Points, in no order, along strands that fork and pass close to each other.
Two points are linked if the straight distance between their rows is under 69.5. Some points are linked to none.
Q825: [ 10   3  22 -13  -6  20  25  -2  -9   9   3  -6  -2  20 -20  22  14  14
 -14   2  -5  30 -27  -3  27]
Q50: [  5   5 -39  25 -23   0 -36  19  27 -14  -2 -15   9   5  37 -23   7 -10
  23 -19 -20  10  27   3   9]
Q57: [  6   4   5 -18 -12  -8  -9  -9 -11 -17  -3  17 -22 -29  22 -28  -8  -7
  36 -23  44 -45  -1 -17 -24]
Q640: [  5   6   5  10  17 -17   4  -5   7   3  11 -13  -6  -6 -11 -21  -7   7
  11  10 -18   0   5  -5  27]
Q206: [ -6 -23  11  -4  14  13  19 -10  20  -9  33 -21   0  -3 -10  -2  -4 -24
   7  16 -29  20 -16  19  19]
Q891: [ -6 -14  10 -12   2   0   1  11   5 -14   9  -4  -6   3   3  -4   5 -31
  -7  -8  19  -8 -30   5 -49]
Q986: [  5  -5  24 -16   0 -16  -1  -2  -1  -1 -19   6 -31  -9  -2  -7  -5   7
  40  11   4 -37   2  -7 -36]
Q476: [  4   2  -4 -24 -10 -12   4   3  19   4  -9  15 -16  13  11  13   4 -17
  21  -9   6  -4 -27  11 -50]
Q46: [-10 -16 -37  -1 -34  18 -10  -4  -1 -18  14  10  14  -2   3  18 -30 -18
   5   0  30 -11  -3   3  13]
Q88: [  0  15 -19  13 -15  14 -18   6  12  -4   0  -9   3   4   6  -6   6  17
  24  -1 -31  28   2 -17  24]
Q635: [ -3 -13  20 -11  19  23  26  -3  16 -23  13  -3 -18 -11  -7  -3 -17 -23
  33  10  -9  19 -31  16   1]
Q587: [ -7   3 -46  26 -41  20 -47   6  15 -19   5  -9  11   1  37  -6  -7  -3
  20 -12   1  -2  25  -4  16]
Q777: [  9  -4 -29   9 -28 -24 -30   3  15  -4  -8   4 -12  -9  26 -25 -12  -8
  37 -14  18 -34  11  -1   1]
Q284: [ 10  11   6  -4  12  18  14   1  -7 -18   0  13 -20  -6  -4  -5 -30  -2
  34   2  12  13 -30  -9   1]
Q371: [-23  10  22   2  24 -15  35 -19  18 -13  22 -29  -1  -7  -5  -1  30  -1
  -1   6 -44  22  -4  16  44]
Q820: [ -6  -3 -27  31   0  -5 -23  -7 -17   3 -20  14 -12 -15   0   4 -21  13
 -12 -12  46 -45   2 -35  -4]
Q114: [  4   9   4  -9 -15 -15 -14  -4  10   8 -31  13 -22  -7  15  -1   0  19
  53   6  -9 -21  14  -9 -29]
Q878: [ 14 -26  11 -31 -20  -3  22  -5  -1  28  11 -19  10  17 -14  10  25   2
 -14  10 -27  17  -1  23  46]
Q589: [  3  -2  12  11  19  -3   6  -9   6  10  49 -21  23  16  -5  -5  20 -19
 -48  -1 -21   8  27  27  15]
Q238: [ 14 -10  -6 -16 -18 -13   6  -1  17  27  -5 -32   7  22  -7   8  43   7
  -6  -2 -38  24   7  20  30]
Q789: [ -3  28   1  26   6 -14 -29   4  18   4  -4   2  -7 -14   4 -17  12  20
  21 -28  -1 -23   0 -24 -26]
Q519: [ -6   0  -9  19 -22   4 -32   3   1  -3  20  -3  26   0  -7   2  -9   4
  -7   0   0 -14  32   3  20]
Q426: [-24  -2 -25   2  -6  13   6   3 -25 -13 -30  23  25 -10  -2  28 -14   0
 -37 -15  49  -5 -10 -20 -12]
Q516: [ -1 -15  17 -26  10  18  31  17 -39   1   0   0  29  -8  -6  -4   9  -6
 -62   7  19  31  -8  13  13]
Q288: [  3 -20 -18  -7 -11 -14   1   0 -10  14 -20  17 -12   7 -16  12 -27   7
   3  19  21 -19  -4  -7   8]
Q704: [  8 -26  16 -38  12  18  26   4 -14  12   5  -5  23   6 -21  14  19 -17
 -41  -1   9  22 -23  24   2]
Q630: [ -6   7  16 -20  20 -14  28  -3  19 -12  -6  -4 -34 -15   3   4   3   3
  54  18 -30   0   0  11 -19]
Q23: [  4  26  17   2  35 -34  34   0   5  11   0  -4 -16   7  -9   3  24  21
 -18  -7 -24  13  -9  -8   7]
Q434: [  6   6  15   1  23 -24  20   5  -1  17  12 -19   4  19 -12  -1  34   4
 -51 -12 -12   8  -7  -1   4]
Q178: [ 12 -29  25 -21  -5  -1  41 -10 -16  24  37 -12  14  14   2   1  21 -13
 -40   5 -16  13   3  27  56]
Q25: [  9  12  24  -3  28  18  18   3 -13 -18 -10   6 -36  -9   3  -1 -12   4
  24  -1  18   0 -20 -14 -34]
Q906: [  4  -9 -37  -2 -17  22 -15   4  16  -2   4 -20  22  12  12  -5  10 -11
  12   2 -39  43  10   9  32]
Q768: [ -6 -20 -18   4 -22  22 -25  -5   8  -1  39  -4  22   3   5   4 -18 -26
   2  17  -9  -1  42  29  25]
Q199: [ -3  25  18  -2  58 -31  34   2  -2  -2  -2   6 -17 -13  -7 -14  10  13
  -9  -6  -9   4  -4  -9 -17]
Q722: [-15  -8 -29   2  -1  11  -1  10 -24 -21   4  15  27 -10   9   6 -22 -21
 -40 -14  52 -10   0  -7 -19]
Q307: [  6 -12 -18 -26 -29  -1  -8   1  17  20 -25   6 -10  23  -1  27  12  -9
  24   3  -7   7 -18  14 -25]
Q606: [ 16   2  12   0  15  12  31   0 -20   9  21  -1   0  18 -12   5  -5   4
 -38   6   0  26 -19  -6  36]
Q683: [  5   8 -17  -3  -5 -25  -9   5  16  -6   5  16   8 -10  11 -28 -10 -22
  30 -18   3 -14  -1  16  -7]
Q633: [-19  10  29  12  42 -18  37 -13   8 -14  32 -25   4  -6  -5  -8  22  -8
 -31   1 -28  10  -1   9  24]
Q117: [  4  11  18  -4 -17 -12  12  -2  11  16 -17  -9 -19  18  -2  10  21  38
  14  16 -37  22   3 -13  24]
Q938: [  7 -11 -23   8  13  -3   0   2 -21  -1 -11  12 -16  -2  -8  -2 -36   0
 -15   8  41 -20 -10 -22  -5]
Q909: [  4   1  11  10   5 -15   3   9 -16  18  -1  -5   7  12 -16   2  13  15
 -55  -2  11  -5  -2 -13  -3]
Q429: [  7 -30  -9 -10 -14  -6   0   4   6  15   0  -8  -3  12 -22   4 -13 -10
  -2  25  -7  -5  -2  14  15]
Q551: [  3  20  11  12  36  -4  -3   9 -29   1 -16  17 -13 -27  -1 -22  -4  30
  -6 -12  26 -17  -3 -36 -26]
Q407: [  2  21  12  12  52 -20   8   6 -13  -9   8  -1  -5 -25  -5 -36   1   9
  -9 -12   4 -10   2 -17 -14]
Q506: [ -1 -18 -44  -6 -45  -4 -27   7  21   4 -34  -3  -8  22  23   7   8  -8
  26  -3  -5   4  -5   3 -10]
Q552: [-25   6   5   2  30 -21  23 -18  26 -18  12 -15   4 -23   0 -17  12 -13
  32   5 -45  15   1  24  28]
Q177: [  7  16  15   2  -1  11 -11 -24 -21  -2 -39  39 -35 -25  30   9  -8  25
  31 -14  40 -44   5 -32 -42]
Q796: [ -2  17 -12   0 -22 -23 -23   1  14  18 -36  34   1   1  14  11   4  16
  25 -17   4 -24   8  -4 -30]
Q418: [  0 -22 -11 -12  -4  22   1 -12  19   4  28 -20  25   4  -4   2  14 -27
   9   4 -34  30   0  36  26]
Q331: [  2   9  -6  31 -27 -15 -36  10  20  23 -21 -13   8  10  -3   1  25  32
  -1  -9 -20  -6  19  -7  12]
Q358: [-12  -6  17   0   7  21  -3   6   4 -24  36 -20   9   0  -6  -4   2 -28
  -9  -2   2   0 -17   3 -26]
Q2: [ -8 -11   4 -15  -5 -22   9   4  30  -1 -12 -15 -13   2  -5   2  16  -6
  38  14 -41   8   3  15 -10]
Q713: [ 21   8  29 -17   2  14  28  -8 -11  17 -34  28 -28  20   0  40 -14  34
  15  26  -5   5  -5   3 -23]
Q960: [  2   3  21 -18  -9  32  15   2  -6  -3 -13   2  -2  16 -22  33   7   7
   0   0   6  25 -33   1  -9]
Q316: [  2  -4  15  -9  11  14   9  11 -17 -14 -19  11 -27  -2   4   1 -16 -11
  -1   3  37  -4 -29  -9 -45]
Q553: [ -1   2 -19  28 -11  -9 -31   4  -5   3   3   1   6  -6  -4  -3 -14  12
  -8  -7  20 -40  18 -16   6]
Q920: [ -1  13  47 -14  19  -7   8  -4 -12   0 -30  11 -23  -6   0   7   5  26
  17  14   3 -27   9 -14 -52]
Q855: [  3  12 -19  16 -19  11 -14  -2  -4   2 -11   7  -6  -1  -7   5 -21  29
  20   8   0   9  -5 -27  32]
Q204: [-11 -10 -27 -11  -9   9  -1   4 -15 -15  16  27  38 -12  -3   2 -25 -29
 -18 -10  32  -8   2  19   5]
Q819: [ -1   7  -4  -5  -6 -21  13   4  21  14 -15 -22  -6  14   3   0  37  19
  11   2 -53  32  10   2  34]
Q813: [  4  -6  -2  10  16  -5   4  10 -32  10 -13   4  -8   2 -13  -6 -18  13
 -46  10  30  -7  -6 -25   1]
Q525: [  8   9  -5  13  42  -7   1  -8  -6 -15  33   0   2 -22   3 -38 -19 -23
   6  -9   7 -12   1  -2  -3]
Q455: [  6  -5 -29  -3 -27  -6 -29   5  21   6   1  -9  32   8  -1   1  17 -18
   7 -21 -10   2   9  28   3]
Q144: [ -3  22  -6   9  -3  -6 -15  -3  -4  13 -30  36  -5  -2   3  16  -4  25
   1 -18  17 -14 -15 -25 -26]
Q412: [  1  12  -9  26   2 -12 -22   0  24 -10  31 -12  31 -10  11 -28   4 -23
  18 -14 -26  -2  35  31  14]
Q30: [  5   2   3  -6 -28  10   0  -7 -11  17 -39  19 -17  13 -10  28 -14  38
  19  25   0  12  -4 -15  25]
Q154: [ -1   6 -18  12   2 -12 -12  -6  23 -20  22  -7   7 -20  25 -42 -10 -26
  42 -12 -17  -3  10  17  12]
Q172: [ -2 -16  22 -17  -3  19  19  11 -27   1 -30   8  -3   9 -21  22  -3   4
 -35  12  28  13 -23   0 -14]
Q615: [  5   5 -10  21   4  16 -19 -13   2  13  53   4  18  14   5   2 -13 -19
 -17   8 -12  10  54  28  28]
Q134: [ -5 -13  27  -4  23  24  20  16 -32 -11  15 -16  10  -8  -1 -16   0  -6
 -61  21  15  28  -1  -4  -2]
Q121: [-13  -5   0  18  15 -19   2 -12  32  -7  27 -27  19  -8   4 -18  13 -26
  13  -1 -45   7  25  38  22]
Q764: [  9 -36  -3 -20   2   8   9   2  -3  15  23  -8  17  13 -20  10   1 -27
 -34  10   3   4  -8  28  10]
Q869: [  7   3 -21  -3 -14  -9 -13  -6 -11  -9  -9  21 -15 -24  14 -18 -26   0
  38 -11  35 -37   3 -13   3]
Q871: [ -1   0 -12  11  19  14 -14  -1 -14 -24  46   4   9 -14  16 -26 -29 -33
 -13  -5  33 -19  11   0 -12]
Q753: [-10   1  27  10  47   5  26   2 -12 -15  32 -23   6 -11  -4 -24   5 -12
 -45  12  -4  16  -1  -5   0]
Q264: [ -4 -10  -2   9 -24 -16 -24   8  27  -2  -9 -28 -12   6   3  -9  14  -6
  29   5 -23 -11  10   3 -15]
Q835: [ -1  11  47  -3  22  13  10   2 -34  -1 -48  12 -26 -12   1   8  -3  29
  -6  16  22  -9   0 -25 -49]
Q138: [-10   9 -18  -2 -13   3 -10  -4  -7  13 -32  27  17   6 -12  37   7  13
 -23 -24  24  -4 -16 -15 -15]
Q127: [ -6  -9 -43   7 -40  26 -22  -1  10 -21  17  -2   3  -2  29  -1 -24 -17
  25   0  13   4   2  -4  21]
Q214: [-14   3  15   4  -2  27 -16   4 -13 -15  34 -11  33   2 -11  10   9 -10
 -39  -4   8   2   8  -3 -12]
Q451: [  6   1 -11  20  11  11   7 -21   8   8  44  -9  15   9  10 -11  -8  -9
  -7  13 -34  28  25  18  53]
Q695: [ -7   6  -9  10   3  20 -13   4 -22 -30  16   7   2 -24  17 -16 -23 -12
 -14 -19  51 -25  -2 -22 -17]
Q677: [ -5  16 -15  16 -29 -12 -39   5  21  24 -48  14  -1   3  12   8  17  33
  22 -13 -19  -9  16 -11  -9]
Q656: [ 12   9  18 -10  -1  -6  11  -4  -1  16 -21  11 -24  12  -9  19  -6  33
  22  20 -15   8  -2  -8   3]
Q170: [  0   1  11  14 -12 -24 -21   4  17  19 -12 -18  -5  16 -15   5  20  15
   1   3 -22 -14   5  -7 -11]
Q513: [ -3  11   9   2 -15  15  -8  -2  -8  -3  28  -2  39   2 -16   7   7   6
 -22  -7  -5   9  11   3  24]
Q208: [-12  -1  35  -6   2   7   5   5 -27   9 -43   6  -6   8 -10  21  14  21
 -37  10  23   3 -13 -20 -37]
Q892: [ 13   9   2 -26   1   6  19   0 -12  16 -35  40 -13  19  -2  39 -15  14
   3   6  12   6 -17   8 -33]

A fork is a point with three links, a tip a point with one. Leave the first point through the second and follow the links. Name the first fork or tip that comes.
Q869 / Q777 => Q938
Q25 / Q284 => Q656
Q938 / Q288 => Q57
Q606 / Q825 => Q796
Q656 / Q30 => Q891
Q114 / Q986 => Q606

A fork is a point with three links. Follow the links from the first point to the second and name the forks in between, in order.
Q633 / Q30 => Q938 > Q519 > Q891
Q587 / Q284 => Q722 > Q407 > Q938 > Q519 > Q891
Q204 / Q606 => Q722 > Q796
Q307 / Q178 => Q891 > Q656
Q768 / Q630 => Q519 > Q938 > Q407 > Q722 > Q796
Q316 / Q426 => Q891 > Q519 > Q938 > Q407 > Q722

Follow the links from the first point to the second, and from the first to the third. Name the last point that the two ways share.
Q777 / Q284 / Q506 => Q891
Q358 / Q434 / Q134 => Q938
Q144 / Q519 / Q704 => Q938
Q871 / Q630 / Q606 => Q796
Q2 / Q551 / Q920 => Q796
Q46 / Q307 / Q25 => Q891
Q30 / Q615 / Q704 => Q519
Q451 / Q178 / Q204 => Q519
Q127 / Q172 / Q820 => Q722
